A landscape with many peaks, sampled at points; each row gives a point and its height.
A climber steps from a point to the highest of its 2 nearest points, and stops where none of them is higher. Distance is the straight distance between rows; heights are no part of it.
Tetok: 1,-22,-4,-8,-3,10,36,11,-18,-3,-9,16,25,-3,11,-2,-20,1,8,4,16,12,-13  h=651
bovav: 1,4,6,12,-9,-5,-11,31,4,11,15,-11,21,24,9,26,-17,-14,-1,-3,-6,22,-21  h=355
zirer: -3,28,-7,0,-16,14,-8,-1,-10,11,13,-11,-22,-11,0,17,26,4,-12,5,4,-12,10  h=296
baram: -11,15,-3,3,-17,16,6,2,10,15,9,-6,8,-3,20,25,24,-11,-19,19,25,15,-23  h=471
Pul: -13,-20,-3,10,6,17,34,-13,-11,-12,-17,3,0,-17,-13,-10,-18,-4,15,-7,11,-10,-1  h=258
vibar: 28,-1,-5,-19,16,0,18,-11,-18,-8,-15,15,-4,1,1,-28,2,18,7,3,-13,-5,2  h=544
pusev: -26,13,8,9,8,0,-25,5,7,17,4,-15,-3,-8,-21,12,8,-18,-15,-6,-4,-13,25  h=486
Ker: -12,6,11,23,2,-27,-40,-15,39,-4,11,-13,-17,16,-11,-8,6,-8,-7,-8,-14,-5,9  h=269
lutub: -16,15,4,-9,5,18,11,19,-25,24,6,-4,7,-10,-9,14,10,-6,-15,-2,6,-12,17  h=294
dit: -13,-20,-1,16,-2,-6,-3,-1,2,-18,-2,-5,-1,-7,-19,1,-26,-11,18,-12,-6,-5,9  h=295
Dokug: -32,-16,3,12,-1,-4,1,-33,30,-11,-8,1,-4,-23,-2,-5,15,-11,-7,10,27,0,-2  h=214
Voza: -11,-9,-9,6,-28,-11,-23,18,-7,-19,17,-4,-5,-16,-9,19,-10,-7,11,-7,0,-1,20  h=409
Bope: 0,13,-2,-19,-15,-13,-26,19,4,12,16,4,13,3,22,24,19,-1,-15,20,10,21,-7  h=431
butup: 19,0,-15,-23,-8,17,31,-4,-32,-12,-3,19,-14,-21,1,-16,9,24,5,4,1,-16,15  h=313
muta: -18,-16,-5,16,-23,-8,-20,-23,45,-25,6,-3,-7,-10,8,9,5,-8,4,5,23,9,-12  h=351
modu: -34,-20,5,-22,17,-15,-10,11,-13,2,-8,15,18,-32,-18,-2,-1,-11,-5,1,8,-8,39  h=168
fudu: 7,23,9,-14,21,-1,-9,6,1,24,0,-4,5,18,2,0,18,-2,-17,8,-11,4,-2  h=599
Lig: -10,-12,-2,22,-26,-10,-27,-29,56,-28,8,-7,-17,1,11,1,4,-2,6,-3,16,6,-17  h=336
rem: -13,-9,-10,-1,-14,-15,-22,-6,4,-18,6,3,-12,-24,-8,5,4,0,6,2,5,-4,20  h=403
batud: 3,13,8,-12,16,3,0,19,-16,23,3,-2,12,10,-2,6,3,-5,-9,1,-8,3,2  h=646
kivuf: -16,-39,9,5,10,-23,-8,-8,29,-19,-7,6,26,5,-2,-5,-24,-16,17,-2,6,19,-11  h=397
saf: -10,-17,-13,3,-9,17,32,-14,-19,-19,-12,7,-12,-31,-11,-10,-9,7,16,-5,16,-18,10  h=275
rigi: -29,-9,1,15,-4,-7,-20,12,-3,-7,8,-9,1,-18,-27,13,-12,-21,5,-12,-7,-14,34  h=143
bubef: 0,2,-1,6,6,4,13,-36,16,-10,-12,-1,-17,-9,3,-18,21,8,-6,8,13,-6,-9  h=462
pefel: 23,18,-2,-20,10,22,24,-6,-29,4,-6,11,-11,-2,-2,-19,20,17,-5,5,-15,-17,8  h=362
Tiv: 9,-12,-2,-11,0,-3,8,7,10,5,-4,12,29,15,29,6,-4,-5,-1,17,13,30,-30  h=438
nuli: 12,-24,2,-4,2,-14,2,11,5,-5,-5,11,25,19,14,1,-29,-2,17,0,-2,26,-22  h=364
telaf: 2,26,4,-5,2,22,7,32,-38,28,17,-9,1,6,-8,17,2,5,-13,-14,-14,-15,16  h=376
Vuta: -18,11,-4,25,-17,13,2,-25,31,0,4,-17,-22,-8,1,8,18,-9,-9,4,17,-7,-16  h=184
Beser: 16,24,5,-2,13,-12,-20,-13,10,8,2,-6,-20,15,0,-12,19,11,-9,4,-18,-4,2  h=230
depi: -8,25,-1,2,11,11,-7,-21,-7,11,-1,-8,-30,-16,-12,-7,30,7,-16,0,-2,-27,25  h=244
Tozik: 5,-8,-12,-14,-24,-1,-3,2,14,-7,3,11,14,-2,37,16,11,4,-5,23,29,30,-25  h=504
Rubo: -18,14,4,-13,4,4,-12,16,-12,22,5,-2,7,-12,-7,16,15,-8,-15,2,6,-5,20  h=266
Lupif: -15,-11,8,3,11,7,21,6,5,13,-8,2,30,8,7,10,-8,-20,-5,8,14,18,-25  h=485
rikuv: 5,-13,-1,-28,17,0,25,-3,-19,-3,-14,23,12,-10,2,-20,3,7,3,11,3,1,3  h=634
dafu: -17,-13,3,32,-9,-13,-24,-15,33,-22,7,-13,-12,1,-17,0,-11,-14,10,-12,-5,-4,5  h=263
liba: -22,-14,4,-29,17,-12,2,5,-15,6,-9,17,18,-26,-6,-4,7,-5,-8,10,12,-2,23  h=160
Zal: -19,7,1,34,-4,18,15,-31,27,0,-5,-18,-24,-6,-10,-4,7,-9,-3,-5,12,-14,-13  h=199
Ror: -34,-4,6,0,-1,-2,-8,6,9,12,2,-2,16,-17,-4,17,10,-23,-13,10,19,6,4  h=227
kidu: -1,-2,10,-19,29,-4,8,23,-26,17,-6,6,17,7,-12,-5,-15,-4,-1,-7,-17,-4,15  h=554
Donis: 15,21,2,-5,10,19,17,-16,1,10,-8,0,-7,8,6,-11,25,4,-13,13,-3,-2,-15  h=463
pab: -9,4,10,-15,28,12,19,26,-33,25,-4,2,17,2,-17,0,-11,-5,-9,-12,-11,-13,18  h=526
lezo: -10,-38,-11,-6,-17,-2,14,0,-4,-30,-9,17,13,-20,5,0,-25,4,22,-1,22,9,2  h=346
ladur: 5,-1,-10,18,-32,10,-3,0,14,-14,7,-11,-8,1,14,18,-7,2,10,-3,13,9,-19  h=239
zosen: 18,2,0,35,-8,3,-3,-26,33,-13,-6,-17,-27,18,-2,-13,-15,8,15,-18,-11,-9,-21  h=149
birib: 27,7,-2,5,-4,16,26,22,-21,10,2,-3,12,24,10,3,-18,7,6,-6,-12,7,-21  h=260
fet: 33,-11,-14,-25,-6,5,21,-4,-15,-15,-11,24,3,-1,19,-19,-1,24,11,8,3,6,-6  h=532
zedo: 19,4,4,-22,8,-22,-18,18,-3,9,4,8,14,19,13,3,-1,4,-2,10,-12,17,-6  h=603
Bivor: 3,-2,-4,9,0,10,18,15,-33,0,2,-6,-12,-6,-23,-2,-26,2,15,-22,-18,-21,17  h=97
Lufez: 13,1,0,0,-12,-12,-13,22,4,4,10,-2,14,21,16,16,-13,-3,4,2,-6,23,-20  h=328
tigo: -6,-8,-17,14,-39,18,6,-4,6,-20,6,-5,-6,-17,16,22,-2,2,6,2,30,7,-13  h=270
Ziz: -15,1,18,32,11,-23,-22,-21,46,-1,5,-11,-13,23,-11,-18,-3,-10,-4,-13,-11,-4,-7  h=280
mep: -4,18,7,15,8,12,5,12,-2,24,3,-18,3,17,-6,13,-4,-16,-7,-5,-9,-1,-13  h=342
reb: 6,-8,-17,-10,-14,17,31,-7,-29,-19,-3,13,-20,-30,-5,-12,-1,19,13,-2,8,-20,15  h=293
bef: 33,-2,3,-18,16,-12,0,-8,6,-1,-13,16,11,23,20,-19,2,11,1,14,-10,18,-19  h=648
Ludo: -14,-5,-1,-7,-1,-2,3,-12,8,-1,-5,6,5,-14,7,2,14,-6,-6,15,21,8,-5  h=140
tez: 19,1,0,-13,7,9,26,16,-29,6,-3,10,10,8,1,-8,-11,7,5,-2,-9,-3,-3  h=643
veg: 6,-20,0,-1,-13,-26,-25,21,11,-16,10,3,20,14,8,15,-24,-7,16,-2,-7,23,-7  h=283
Loke: -25,-23,22,0,25,-40,-32,-7,34,-3,-4,5,24,8,-8,-11,-3,-20,-6,4,-4,14,6  h=191
zosi: 3,26,7,-11,8,-6,-24,7,8,24,9,-8,0,14,6,11,22,-3,-19,10,-4,5,0  h=566
lubi: 3,15,14,9,15,-31,-39,-14,30,5,6,-10,-19,23,-4,-17,11,5,-13,-3,-20,0,7  h=256
fef: -14,13,1,7,5,-10,-30,-5,2,3,6,-12,-20,-12,-18,1,11,-4,-7,-7,-11,-16,31  h=533
Vunib: -30,-19,-4,17,-8,3,4,-20,15,-16,-6,-3,-4,-25,-11,2,-2,-14,7,0,19,-4,4  h=228
migek: 7,3,-7,-12,-22,-9,-16,8,15,0,12,5,13,6,31,20,14,1,-8,21,17,28,-23  h=473
nabo: 9,19,16,16,30,-5,4,-26,15,11,-10,-11,-20,22,-10,-32,14,7,-13,-5,-19,-13,-3  h=326
nik: -37,-22,1,-4,-9,-8,-7,20,-8,-3,4,8,24,-31,-11,18,-4,-21,-2,2,19,2,21  h=189
siled: 7,14,11,26,8,-8,-12,-11,29,9,2,-17,-14,28,-6,-9,-7,-4,-1,-10,-20,-3,-17  h=303
bepu: -16,-3,4,-21,17,-3,7,-5,-5,9,-10,13,16,-14,1,-5,17,-6,-13,17,15,4,6  h=150
Fazu: 10,-2,0,16,-8,14,21,18,-10,7,1,-8,15,18,7,12,-22,-3,7,-9,-1,11,-25  h=287
lede: 9,-27,-9,-7,-14,5,16,1,3,-17,-11,14,17,0,25,0,-16,6,14,6,21,21,-20  h=381
zimuf: -11,10,-5,-9,-25,6,-1,19,-14,10,18,1,8,-14,12,27,17,0,-14,11,18,5,1  h=374
Siz: 10,18,14,21,23,-10,-10,-19,22,11,-3,-15,-20,27,-10,-23,3,1,-6,-11,-24,-10,-6  h=316
vudu: 26,-3,-2,-1,11,1,17,-35,7,-18,-22,8,-16,1,6,-35,13,25,4,3,-1,-4,-7  h=495
rin: -23,-25,11,-11,28,-31,-23,11,-1,-4,-8,8,22,-5,-21,-9,-19,-15,4,-6,-13,2,30  h=430
maf: 20,-8,2,-28,17,-2,26,17,-30,7,-8,20,18,9,2,-16,-13,8,6,1,-14,1,1  h=600
pav: 16,-2,3,-1,-3,-20,-21,4,21,-2,5,0,7,25,15,6,-12,-2,6,4,-9,23,-23  h=310
sizub: 18,-9,-7,-17,-2,-2,10,-12,7,-10,-12,17,8,4,23,-10,8,12,3,17,12,17,-19  h=686
pesu: 8,10,7,-19,4,-24,-32,29,-5,14,13,1,15,19,5,15,-5,-2,-5,1,-16,14,4  h=565
pasav: 10,22,-10,31,-28,16,-8,-5,12,-2,14,-25,-31,5,-1,17,1,1,5,-10,-5,-8,-12  h=185
menab: -9,11,-3,2,11,0,-16,-6,-14,5,2,-7,-25,-16,-21,-5,6,4,-1,-11,-15,-26,37  h=582
rulav: 28,-1,-2,-11,9,2,12,-18,15,-3,-16,13,8,16,24,-19,10,12,-3,17,2,16,-28  h=665
gad: -22,6,1,30,3,14,11,-35,14,-3,-6,-16,-29,-16,-19,-10,11,-7,-5,-4,8,-22,3  h=212
zunat: -2,27,1,-4,-3,16,-1,22,-24,25,15,-10,-1,4,-3,20,12,1,-13,-4,-5,-9,10  h=334
faro: -11,11,7,-15,36,0,-15,13,-21,21,-3,0,0,-4,-24,-6,0,0,-9,-17,-19,-19,41  h=676
mafif: 13,-18,-6,-13,-13,-3,11,19,-7,-4,0,16,28,9,26,8,-15,5,6,10,13,28,-20  h=410
gik: -17,-32,-5,12,-14,-7,-5,-4,7,-31,-3,2,4,-15,-13,5,-25,-9,23,-9,7,1,8  h=312
Besup: 34,-19,-13,-21,-13,-18,-12,-9,6,-30,-11,19,-3,2,23,-16,-10,27,20,7,1,15,-6  h=491
rap: 3,2,-3,-12,0,8,12,23,-39,8,11,3,-6,-10,-13,0,-13,11,4,-15,-14,-21,25  h=76
rir: -18,-38,-5,-4,-8,-11,5,1,-7,-28,-6,15,11,-22,-11,-2,-28,-4,23,-6,9,0,14  h=329
lolor: 33,-7,-2,-3,3,-28,-18,-24,15,-26,-11,7,-20,9,8,-29,-1,31,15,-3,-13,5,-2  h=464
fepip: 16,-14,-14,1,-23,-2,-8,-29,27,-32,-11,2,-17,-5,23,-7,2,20,14,5,19,8,-15  h=315
Puli: 10,-3,-1,13,0,4,9,-1,-2,-3,-5,-7,-6,7,-7,-3,-17,-1,13,-10,-9,-2,-8  h=475
gozu: -10,2,0,20,-7,-6,-11,-34,34,-12,0,-8,-24,-5,0,-9,17,4,-5,2,11,-4,-8  h=162
kaga: 19,1,-1,-16,22,-11,6,-22,-13,-11,-15,13,-15,-6,-2,-33,15,23,0,5,-10,-8,13  h=523
Ketuk: -13,-32,8,5,7,-29,-23,3,20,-20,-1,4,20,5,-12,-1,-26,-17,17,-6,-7,12,5  h=408
Gigol: -6,0,11,27,2,-14,-19,-12,42,0,6,-14,-7,25,-4,-5,-9,-13,0,-8,-10,3,-19  h=290
zuv: 20,10,-2,-2,10,14,21,-26,5,-3,-15,5,-9,3,9,-21,20,12,-6,11,1,-2,-15  h=479
penuf: -15,2,4,-17,2,11,16,37,-41,21,14,5,14,-13,-14,13,-7,5,-12,-11,-1,-18,30  h=41
Nofun: 12,23,8,-15,16,16,12,33,-37,29,10,-1,9,18,-6,7,-1,7,-11,-11,-21,-10,10  h=422
dun: -1,-11,2,-27,24,-5,19,3,-27,1,-12,20,8,-13,-9,-20,-3,7,2,2,-5,-10,18  h=607
tedu: -34,-17,15,10,15,-24,-21,-12,33,-2,-2,-1,15,-3,-12,-4,1,-23,-8,3,5,5,6  h=197
sis: -2,-11,-5,-12,-4,-17,-14,15,-19,-10,7,8,-2,-13,-10,0,-14,4,11,-7,-10,-6,25  h=631
mulaz: -2,20,-6,-11,-20,9,-5,10,-17,9,15,0,-7,-14,6,19,24,5,-11,9,10,-4,8  h=331
movug: 30,27,-1,-5,2,22,17,1,-8,16,0,-1,-1,22,13,-2,20,6,-10,11,-13,4,-22  h=441
Gele: 45,8,-13,4,-18,21,21,3,-9,-7,-6,0,-6,18,21,-5,-8,21,12,-3,-6,4,-23  h=219
pem: -10,3,-9,6,-19,20,15,-9,17,2,2,-3,4,-9,23,18,18,-7,-10,17,31,15,-27  h=506
lik: 16,-7,-3,-14,13,-13,6,-35,-3,-23,-18,16,-19,-15,4,-36,21,27,2,9,4,-5,9  h=508
dese: 26,16,-4,-1,6,15,18,-6,-18,3,-7,-1,-16,6,-3,-15,5,12,5,-4,-16,-13,-3  h=392
pif: -12,28,-2,-3,1,19,-5,-11,-7,18,4,-10,-19,-16,-7,7,36,-1,-20,7,7,-19,17  h=265
runum: 2,-13,-7,14,-22,-6,-16,-34,41,-32,-4,-2,-22,-5,17,-8,4,14,9,0,19,5,-14  h=324
litup: 1,7,-8,24,-27,5,-14,-14,28,-13,9,-17,-25,1,5,13,1,-1,6,-4,7,0,-14  h=213
Kab: -9,27,7,1,9,11,-2,-15,15,22,2,-11,-9,5,3,3,33,-7,-25,14,6,-3,-9  h=413
valov: -2,14,7,22,5,11,8,-8,17,14,0,-17,-6,16,-3,4,-1,-12,-6,-1,-3,-1,-22  h=371
vub: 17,18,8,-25,8,-11,-20,39,-23,25,15,2,17,25,6,14,-2,8,-10,-4,-20,8,9  h=515
pado: 42,3,-10,-1,-16,21,29,21,-25,0,1,8,9,19,20,-2,-14,21,9,-5,-9,6,-20  h=237
vomib: 25,27,4,0,14,14,8,5,-9,21,0,-10,-5,25,2,-2,7,1,-6,-1,-21,-3,-12  h=415
Larul: -2,-3,1,-20,-5,9,23,34,-42,10,15,11,9,-12,-7,6,-8,15,-5,-7,-3,-15,22  h=56
til: 6,-32,-13,-7,-17,8,20,-7,-2,-26,-15,17,9,-12,18,-4,-19,11,19,4,25,9,-9  h=365
bar: -25,2,12,5,17,-16,-31,1,17,10,2,-10,4,-2,-18,3,3,-19,-12,-4,-7,-5,23  h=458
boba: 28,12,-13,-19,-11,20,24,-7,-24,-6,-1,14,-12,-6,10,-11,19,22,0,9,0,-7,1  h=335
kap: 25,15,6,-26,16,-2,0,33,-30,22,8,6,14,24,2,0,-7,11,-3,-5,-26,1,6  h=469
fos: 41,-5,-16,-25,-11,-5,0,-8,-4,-20,-8,22,-6,3,26,-16,6,30,11,13,2,11,-8  h=509
levob: 8,9,-3,-5,-2,31,42,5,-28,7,-4,5,4,-2,2,-3,6,4,-4,2,3,-7,-6  h=235
tuk: 1,-7,5,1,8,2,14,-3,15,6,-8,4,19,14,14,2,-3,-13,-2,10,11,18,-29  h=459
dep: 23,-2,-2,13,6,5,14,-28,14,-13,-18,-3,-16,9,2,-24,-4,16,11,-5,-5,-5,-14  h=480
mim: 25,-13,-11,-12,0,17,37,-6,-17,-12,-18,18,5,-2,11,-20,-8,15,12,4,5,0,-9  h=559
fiden: -13,-15,-8,6,-21,-13,-22,-9,20,-25,6,1,-6,-17,2,10,1,-5,9,5,13,6,3  h=375
kunog: 18,30,7,-3,24,12,0,2,-14,23,-1,-11,-13,20,-10,-7,10,4,-9,-7,-27,-15,6  h=385
Ravuk: -4,-6,-7,10,-2,2,4,5,-21,-10,2,-6,-16,-13,-22,-2,-21,-1,17,-18,-14,-20,21  h=112
taka: -10,-7,0,-5,5,-8,-5,6,-14,-2,1,2,-1,-10,-13,1,-8,-5,6,-4,-5,-6,17  h=589
zisim: 23,-18,-3,-5,-1,-28,-20,-15,19,-25,-8,10,-3,11,13,-17,-13,17,17,1,-6,16,-9  h=477
Fudak: -10,-8,-12,-5,-24,7,4,-12,16,-11,1,9,5,-18,26,16,17,-2,-6,22,37,18,-18  h=543
zus: -10,-19,0,-7,-3,-5,12,17,-11,-3,-1,11,25,-4,3,9,-19,-8,7,2,12,15,-6  h=585
dar: -8,-4,3,27,-7,7,8,-39,43,-12,-7,-8,-21,1,6,-14,9,2,-1,-3,18,-4,-24  h=154
mun: -31,-17,5,-2,10,6,24,-6,0,6,-11,6,21,-18,-4,4,0,-19,-4,10,24,5,-7  h=101
Konem: 2,13,6,10,-11,-4,-15,40,-12,17,22,-14,19,22,6,31,-14,-7,-5,-8,-10,15,-11  h=390
risa: -2,-14,6,-30,26,-9,14,19,-31,8,-8,18,18,-5,-12,-14,-17,2,3,-4,-11,-8,23  h=581
dom: 9,6,0,-14,17,22,35,16,-42,12,-3,7,-2,-2,-15,-14,-6,10,0,-10,-18,-23,16  h=281
gusad: -14,-2,1,11,0,5,9,-19,21,1,-6,-4,-1,-4,2,1,8,-11,-5,7,14,3,-17  h=129
maras: -16,7,4,-5,24,4,-4,3,-20,15,-3,-4,-7,-13,-24,-5,0,-5,-5,-11,-11,-22,35  h=635
gozug: 30,14,0,-1,13,-4,-4,-4,-11,2,-3,-3,-18,15,-7,-18,-2,14,7,-8,-26,-10,2  h=424
Milol: -15,6,12,-1,15,8,8,39,-29,27,7,-9,22,7,-17,16,-18,-13,-9,-17,-11,-6,17  h=484
gafoz: -16,-8,-7,7,-8,-4,-11,9,-19,-12,8,-4,-14,-24,-25,5,-14,-5,13,-16,-11,-22,37  h=127
sur: 18,-10,-6,18,-3,6,12,-19,7,-18,-16,-6,-14,5,-3,-14,-20,9,23,-13,-5,-7,-12  h=460
lene: 7,8,2,-13,29,14,20,-1,-33,10,-10,6,-9,-5,-19,-23,1,9,0,-9,-20,-25,23  h=304
Bazef: -6,-10,4,6,10,-2,10,8,-6,4,-6,-2,11,6,-8,2,-20,-11,9,-7,-5,2,-5  h=510
tosir: 18,-15,-8,-7,-4,25,48,7,-23,-4,-13,16,18,3,12,-12,-15,10,9,1,7,3,-13  h=594
gusav: 16,13,0,-8,6,33,44,14,-40,13,0,5,0,2,-7,-8,2,9,-3,-7,-14,-17,4  h=257
muvet: 14,-14,-1,-24,14,-8,14,-10,-2,-7,-17,22,16,0,15,-20,5,8,2,18,6,14,-10  h=663
batis: 17,22,-3,-15,-14,-9,-25,24,-6,14,20,-3,4,15,20,23,13,6,-10,11,-4,16,-8  h=461
Zim: 6,29,9,1,36,15,1,-8,-15,25,-6,-14,-17,12,-21,-14,14,4,-14,-11,-25,-23,19  h=358
Kasa: -5,6,8,19,-1,8,8,24,-3,17,8,-16,17,18,0,20,-17,-17,-2,-8,-5,11,-19  h=322
Tivim: -19,-4,5,8,8,2,5,12,-11,9,-1,-7,7,-5,-17,8,-15,-17,3,-9,-3,-6,11  h=546
bugi: 3,-3,-2,-25,8,-19,-18,17,-26,-3,5,13,-3,-11,-11,-5,-7,12,6,-6,-17,-11,33  h=679
pudi: 5,24,7,4,2,-20,-39,-5,22,11,11,-13,-17,15,-1,1,17,1,-14,3,-14,0,4  h=245
rimoz: 3,-6,4,31,-8,2,-1,-32,44,-15,-5,-12,-20,13,4,-15,-6,5,8,-11,5,-3,-24  h=148
Rari: -7,-9,6,24,-5,-15,-22,-4,31,-12,7,-13,-3,14,-10,5,-15,-16,10,-10,-9,5,-9  h=277
gusok: 28,-6,3,-30,26,-9,17,4,-24,1,-13,22,12,11,3,-28,-6,15,7,5,-20,1,3  h=571
Finik: -9,10,9,0,4,0,-7,39,-19,22,13,-10,19,13,-7,22,-14,-12,-7,-12,-10,5,6  h=443
bug: -11,16,-1,17,8,13,6,-34,2,0,-5,-12,-36,-19,-16,-17,26,6,-10,-1,2,-26,17  h=226
vaza: -20,-3,0,12,2,20,29,-8,2,9,-7,-6,7,-9,-2,6,1,-16,-4,5,19,-1,-14  h=115
rimu: -2,5,3,-28,22,-11,-18,24,-29,13,5,9,2,-6,-15,-3,-5,10,-3,-13,-21,-15,42  h=736
dofa: 33,22,-7,18,-21,19,4,-4,17,4,5,-15,-15,25,22,9,6,8,1,0,-3,7,-35  h=186
fom: 39,22,-11,15,-24,22,10,7,-5,1,5,-11,-13,20,19,8,-2,16,8,-5,-7,4,-25  h=202
risel: 30,7,4,-17,11,-15,-8,6,4,9,-3,7,11,27,18,-7,1,7,-1,11,-12,19,-19  h=629
Zuri: 7,22,-2,-15,16,24,17,-5,-33,11,-2,2,-20,-11,-13,-13,21,12,-7,-4,-14,-29,24  h=332
sasag: 9,30,15,5,36,3,-2,-21,3,19,-8,-12,-20,18,-13,-25,23,7,-20,-5,-24,-17,8  h=337
kun: -28,-8,13,-3,26,-20,-29,8,5,9,-5,-2,14,-6,-23,-1,-6,-19,-8,-9,-10,-5,34  h=444
fov: -28,-30,-5,8,-3,7,22,-14,-2,-19,-13,5,5,-28,-13,-3,-16,-12,16,-4,20,-4,5  h=243
Pizip: 9,30,4,-22,0,-8,-37,19,-1,25,17,-5,1,13,9,20,26,3,-20,10,-7,7,7  h=522
zoveb: -2,-34,9,4,7,-22,-12,-9,38,-16,-6,8,23,18,13,-5,-23,-9,16,0,7,27,-25  h=387
Vupe: 7,-23,7,-3,10,-19,-5,2,23,-2,-8,9,29,24,17,-2,-23,-8,10,5,0,30,-29  h=377
fuma: -7,20,10,16,9,4,-2,-18,26,17,1,-15,-12,15,-2,-5,16,-8,-15,3,-1,-5,-17  h=391
Loti: -11,-10,-2,16,-16,-18,-35,14,11,-18,16,-9,-1,-2,-14,18,-13,-16,11,-8,-10,1,15  h=453
fafu: 24,20,-2,18,-9,7,-5,-9,20,5,3,-15,-19,23,10,0,2,6,1,-3,-11,2,-26  h=174
zofuv: 32,9,-1,-3,8,-18,-15,-13,4,-9,-6,0,-20,14,1,-21,1,21,8,-3,-23,-2,-1  h=447
Dosiv: 11,19,-10,20,-16,15,2,-2,-9,-1,7,-17,-29,-1,-7,6,-2,4,8,-11,-11,-14,-1  h=153
Koduz: 21,7,-3,26,-13,1,-11,-10,26,-7,2,-17,-19,21,3,0,-15,4,14,-14,-13,0,-23  h=161
Lor: -7,-2,-18,5,-39,23,19,5,-9,-11,10,1,1,-20,21,21,8,7,-3,9,35,8,-13  h=240
didod: -33,-12,2,4,-15,-3,-9,14,2,0,8,-3,16,-22,-6,25,2,-23,-4,3,18,5,9  h=207
Mut: -11,-3,-17,12,-41,12,1,6,-7,-18,14,-5,-11,-23,5,24,0,3,6,-1,21,0,2  h=307
peze: -12,-8,-5,-7,-2,-20,-17,-25,11,-19,-4,7,-15,-25,-1,-11,18,9,-1,10,12,-2,16  h=429
vama: -13,19,4,3,0,15,10,-14,22,21,2,-7,3,1,14,9,31,-14,-25,22,20,6,-24  h=436
Muzuz: -14,-15,5,8,-2,0,14,22,-5,5,1,1,30,7,4,17,-23,-17,4,-3,8,18,-16  h=535
dagus: -18,-4,-8,12,-22,5,-4,4,-4,-10,10,-8,-8,-19,-10,17,-4,-9,7,-5,8,-6,13  h=359
Rared: -27,3,7,-13,7,-7,-18,12,0,18,0,2,16,-17,-8,16,15,-16,-17,8,12,1,21  h=246
fup: -39,-3,2,9,-23,4,-9,23,-7,7,14,-7,16,-29,-9,33,7,-23,-12,0,23,0,17  h=183
fezo: -6,14,-3,-8,-21,9,1,18,-8,15,17,0,17,-4,22,27,20,-1,-18,18,23,17,-13  h=421
Gumu: -35,-21,5,-10,2,-16,-19,18,-7,-2,1,8,19,-28,-19,10,-5,-20,-2,-1,7,-4,37  h=176
Mup: -11,4,-1,9,-7,-17,-38,3,9,-8,11,-10,-13,-7,-13,8,1,-7,1,-6,-13,-8,23  h=492
kova: -1,2,0,-13,7,5,16,10,-20,9,-2,8,8,-4,-1,0,1,-1,-4,4,1,-3,5  h=714
sasun: 6,7,-16,1,-33,29,27,9,-19,-2,11,3,0,-12,19,15,12,12,-5,10,24,4,-11  h=216
Ziboz: -21,-23,11,8,11,-26,-26,10,12,-12,0,-1,18,0,-20,2,-21,-23,10,-7,-11,2,19  h=419
tiso: 11,6,-11,2,-17,22,24,7,-20,-1,3,1,-5,-4,9,7,0,9,2,2,7,-1,-8  h=211
mov: -20,9,-1,16,-16,-2,-15,-23,36,-3,8,-10,-18,-10,4,6,22,-7,-12,9,17,-1,-9  h=173
Vob: -37,-8,0,19,-20,3,-19,23,-5,-4,16,-12,9,-24,-23,29,-4,-26,-3,-10,8,-9,28  h=159
feg: 6,-18,1,9,-14,-21,-27,6,30,-17,8,-2,11,20,11,12,-21,-8,14,-2,-3,24,-19  h=297
ripus: -39,-21,12,13,7,-20,-14,-28,39,-11,-4,2,4,-14,-7,-10,12,-15,-9,4,18,3,4  h=205
dira: 5,-3,-6,1,-4,-10,-5,-32,13,-19,-7,4,-21,-11,5,-15,14,16,3,7,8,-2,0  h=446

Two climbers start at each pair of points below. Name the first point that both come to, or write none.
lik, dese | none
Rubo, Finik | sizub
rimoz, valov | baram
mep, Milol | none

Where does a climber stop that starts at each point below?
dagus | rimu
depi | Fudak
zoveb | rimu
Ror | sizub
dofa | sizub
Dosiv | rimu
nuli | Tetok
feg | sizub

Write out the way that a climber takes from each point below.
ladur | tigo, Mut, dagus, Voza, Loti, Mup, fef, menab, maras, faro, rimu
zosen | Koduz, fafu, dofa, fom, Gele, pado, birib, Fazu, Kasa, bovav, Konem, Finik, Milol, pab, kidu, risa, dun, rikuv, muvet, sizub
sasun | Lor, tigo, Mut, dagus, Voza, Loti, Mup, fef, menab, maras, faro, rimu
veg | Lufez, bovav, Konem, Finik, Milol, pab, kidu, risa, dun, rikuv, muvet, sizub
Vupe | zoveb, kivuf, Ketuk, Ziboz, rin, kun, bar, pusev, fef, menab, maras, faro, rimu
